Each row is a point on a tangle of strands that fork, close into loops and nearly touch. The rows are in no order.
Two points are linked if the straight distance between their rows is under 37.9. Some points are linked to none.
(218): [-28   1 -13  -7  22 -15  12  17  39  -3  -4  12  -3  20  14 -18   9 -13
   9  14  17  15]
(121): [ -9  -4   0  -1  12  -8   3  30 -15  -1   8  -6 -23  -5   8  -4  -3 -49
   0   5   4 -16]
(498): [  4  10 -29 -16  12  -1  27  -9   8  -5  -9  -2  -8   4  12 -15   4  -2
   5   8  -8   5]
(102): [ 30   1 -12   2 -16  16  21 -14 -10   2 -12  -4  -9   3  -7  12  19  12
   5   4 -23 -10]
(20): [  7  -6  -3 -11   3  -6  25 -15   7  -8   3 -17   0 -10  -5   7   7   5
 -15  -5   6   2]
(784): [ -1  13   4   6   9  11 -23  12 -36   5   4  -8 -13 -20   2  -8 -13 -20
 -13 -11  -4  -7]
(278): [  0   5  23  25  -9   5 -28  24 -29   0  -4  -8 -28  -3  -2   8   6 -25
 -11 -10   2  -4]
(778): [ 15 -12   4  -2 -16  -3  -4 -12  12   1   1  16  27   7  -8   3  -1  33
  17   4  -6  -9]
(236): [-15 -16  14 -10   3 -22  -2  -9   5  -4  19   3  24  -8   0  -2 -12   1
  -1  -6  16  -2]
(519): [-25 -17  11  -2   2 -16 -10  22  -8   3  19   1  -3   3   6   3  -6 -39
  -3  -2  14  -8]
(253): [ 16 -13   4  -3 -16  -6   6 -16 -17   3   6  -2  14  -4  -6   1  -3  11
   6  -5 -12 -16]
(605): [ -8   1 -21 -14  11  -9  22  -4  22  -7  -7   3  -1   9   7 -13   5   3
   4   8   3  11]
(773): [ 26   5   4  24  -4   2 -19  19 -39  -3 -13   5 -25   1   7 -17  -1 -20
  17   0 -22 -16]
(835): [ -9  -4 -11 -15  14 -22  16 -14  15 -14   7   4  20  -3   6 -21   0   8
   2  -4  14   2]
(400): [  1 -18   5  -4  -9 -21  13 -10  26  -8   4   5  24   7 -12   3   8  17
   9   2  13  -1]
(117): [ 31   1   5  17 -12   6  -1   8 -31  -3  -8 -10 -25  -3  -6  -2  11 -17
   4  -1 -19 -15]
(92): [ -1   5 -11   6  -1  17   4   7  37  11 -24  13  -5  27  -4   9   4  14
  14  24  -2  13]
(57): [ 27  14  -8  10 -13  27   9  -9 -16   2 -20  -5 -20   0  -7  17  23  13
  -4   0 -21   2]
(756): [-15   0  -3  -4  14  -3  -3  18 -17   4  14  -7 -14 -14  10  -5  -9 -32
  -8   0   3  -5]
(274): [  8   3 -19  -4  -8   3   4  -1  16   7 -18  21   3  27   7  -4  -1  13
  25  17 -12   1]
(500): [ 14  10   7  16  -4  12 -18   1 -37   1  -7  -4 -15 -10  -3  -5  -2   2
   1 -13 -16  -5]
(620): [ 15 -13   4   0 -16  -6  -7  -5 -24   7   9   5   7   5  -2  -8  -6   2
  15  -3 -17 -18]
(803): [ -5  18  -9  -5  11  14 -18  -6  14   7  -1  10  13  -5   2  -3 -17  20
  -1   1   1  11]
(473): [  3  12 -17  -9  10   9  13 -10  15   1  -5  -3   1  -8   1  -2  -4  15
  -5   3  -1  11]
(390): [  8  -4   6   6 -13  -1 -22   4 -31   5   3  14   2   5   6 -17 -13   0
  14  -4 -20 -15]
(769): [  1 -15  -3 -11  -7 -19   7  -7  15  -1   4   9  18  10  -1  -6  -7  10
  14   2   2  -3]
(64): [  0  10  18  15  -2  10 -30   3 -40   1   1  -6  -9 -20  -1  -2  -8   0
 -10 -18  -6  -2]
(463): [ 1  1 -1  1 -6  9 -7 -2 16  6 -9  6  4  8 -4 11  1 13  2  9 -2  5]
(748): [  6   9  -2   8  -4  20   0   5  35   6 -19   6   4  16 -11  15   7  23
   6  15   4  11]
(124): [ -1 -27   7  -7  -9 -28  17 -13  -8  -7  15  -4  16   1  -2  -2   2  -4
   4  -6   4 -15]
(746): [-25 -13  -1  -6   6 -16   8  12  36   0   0   8   1  20   8  -6   5 -10
   4  13  19   9]
(657): [ -9  -5  13  -6   4   2  -1  -7  15  -3  13  -8  12 -13  -7  18  -4   5
 -17  -7  15   6]
(244): [ 13  14   0  14 -13  26  -1   0  -4   3 -23  -4 -23   4  -5  20  23   9
 -10   3 -10  10]
(531): [-18  -9   9   0   3 -10 -13  34 -16   8   9   4 -16   4   7  -4 -10 -48
   3   3   3 -15]
(131): [ 13  -6   5   0 -14   7   4 -12   2   1  -1  -8   5  -5 -10  19  10  14
 -10  -3  -3  -3]
(182): [ 15   3   3  12  -7   0 -18  12 -38   3  -6  12 -12   7   8 -21  -9 -12
  23  -1 -23 -19]
(535): [  1   6  25  26 -12   5 -31  14 -33  -1  -5  -6 -17 -10  -4   8   2  -5
 -11 -21   2  -1]
(679): [  1 -29  12  -8 -14 -26  23 -10  21 -16   5  -3  16   8 -13  11  22   5
  -2  -2  20  -1]
(403): [  2   2  -7  -8   3  -2   7  -3 -15   3   9  -8  -2  -9   6  -7 -10 -10
  -5  -3  -5  -5]
(476): [ -4 -24  10  -6 -11 -22  14  -6   8  -8  11  -7   8   4  -7   9   8  -7
  -2  -5  13  -5]
(716): [-18   7 -21 -10  25  -5  19   6  32  -7  -5   9  -4   7  15 -19   5  -5
   2   9  17  18]
(420): [ -4  13  -3  -7  16  11   2  -9 -20   2  16 -18  -9 -28   2   1  -7 -13
 -22  -9   0   2]
(589): [-27 -14  17  -3   6 -19  -7   8 -10  -2  31  -4   8 -10   3   5  -7 -32
  -9  -6  21  -6]
(701): [-20 -14   8   1   4 -16  11  13  51  -7   1   7  14  19 -10  -6   7   5
   5   5  24  13]
(336): [-20  21  -6  -6  15  18 -27   2   5  12  -1   7   8  -6  12  -6 -22   9
  -7   2   2  13]
(289): [ 31   9   8  26 -12   9 -14   8 -40  -8 -12  -3 -23  -6  -2 -11   7  -5
  11  -5 -20 -11]
(833): [ -7   7   3  15 -12   6 -29   7   4  15 -19  29  -1  32  10  -3  -4   8
  18  11 -10   1]
(522): [  6  11  -9   8  -9  13 -17   0  14  12 -19  28   4  29   9  -2  -3  21
  26  15 -10   1]
(169): [ -2  -4  -8 -14   7 -12  16 -15   7 -11  10  -8  13 -10   1  -5  -1   6
  -8  -4   9   3]
(793): [ -6 -10  -6 -13   7 -21   6 -13  16  -4   8  10  29   1   3 -22 -12  19
  12  -1   7   1]
(181): [ 12 -12   0 -12  -2  -8  14 -27 -13  -5  11  -9  22 -15  -4  -2  -7  19
   1  -8  -6 -10]
(79): [ -5  13 -14  -7  16   5   5  -3  31   2   1   4  14  -3  -3  -8  -8  20
   2   2   8  15]
(824): [-10  22  -2   2   5  15 -28   3 -15   8  -3   4  -6  -6  10  -2 -13   2
 -12  -7  -5   9]
(429): [ -4  -1  -3  -9  17  -3   5  -9 -28  -1  22 -14   2 -24   5  -9 -18 -15
 -10  -6   2  -9]
(809): [  3   5  13  23  -5  10 -16  30 -18   4 -17  -9 -38   6  -2  11  15 -33
  -7   2  -6  -2]
(239): [ -1  -2  -2  -2 -10   1 -12   0   2   9  -5  13   2  16   4   1  -2   3
  10   8  -8   1]
(125): [  1   5   2  11 -15  11 -20   8  -8  11 -14  16  -7  21   6   5   4   2
   9   5  -9  -1]
(507): [-12  10  -6  -9  18   8  14  -8  -2  -1  13 -17 -11 -22   5   7   3 -13
 -24  -5   9  12]
(656): [ 13 -12   6 -10  -4 -10  21 -25  -7  -7   9 -18  17 -17 -11  11   6  16
 -11 -10   2  -6]
(483): [ 21   0  -8  -4 -12  12  18 -12   3   1 -12  -6  -2  -1 -11  21  17  15
  -7   5  -9  -1]
(676): [-16  -8  14  -7  10 -10  -1 -12  21 -10  19  -5  29 -16  -9   7  -9  11
 -10  -8  22   5]
(818): [ -2  -1 -11   1  -2   1   5   5  34   4 -12  14   7  26   1  -2  -3  13
  20  17   0   8]
(12): [ 19   5  12  25 -16  13  -6  19 -25  -2 -17  -5 -34   7  -4   8  19 -19
   0  -2 -12  -2]
(379): [-30  -1  10  -4  16  -5  -8  16 -18   3  30  -3  -2 -23  12  -1 -14 -33
 -11  -5  17  -6]
(407): [ -6   7  11   0   0  13 -14  -5   8   2   2 -10   2 -13 -10  22   0   8
 -25  -7   7  10]
(542): [  5   8  -5   8 -11  18   3   3   5   5 -21   0 -20  20  -2  15  18  -6
   1  12 -15   6]
(81): [-10  17   6   5   2  19 -26  -1  -2   6  -4  -4  -3 -10   0  12  -6  12
 -19 -10   3  13]
(23): [  7 -10  -2 -14   3 -14   8 -23   1  -6  10   3  31  -8  -1 -14 -12  26
  10  -3  -3  -8]
(292): [  8 -17   9   0 -22  -6   9  -5   6  -1   3  -3   6   7  -9  16  14   1
  -1  -2   1  -6]
(257): [-13   6  -3  -6  20  -6  14  -5  37  -9   8   1  23  -6  -9 -11  -4  19
   0  -5  17  16]
(95): [  6   7  -4   1  11   8  -4   5 -33   4   6  -9 -13 -15   6 -13 -13 -15
  -2  -5 -13  -9]
(639): [  2   4 -10  -6   4   6  22  -5  -1  -4   2 -21 -15 -10  -1  11  10 -10
 -15  -1  -1   5]
(490): [ 10  21 -31 -14  12  13  24 -13  12   0 -16  -4 -10   2   8   1   0  13
   1  13 -11  11]
(642): [-20  -2   7   3  15  -9  13   7  50 -10   6   1  20   5 -16  -6   5  14
  -1   0  27  16]

A fork is a point with three links, a tip a point with one. Leave the first point through the second and follow the links. Name the first fork or tip that comes.
(79) / (803): (236)
(64) / (784): (20)
(498) / (605): (79)

How many points has the smallest loop of links through each point below? Write none if it is on no loop.
(500): 8
(531): 6
(274): 9
(642): 11
(784): 18
(835): 7
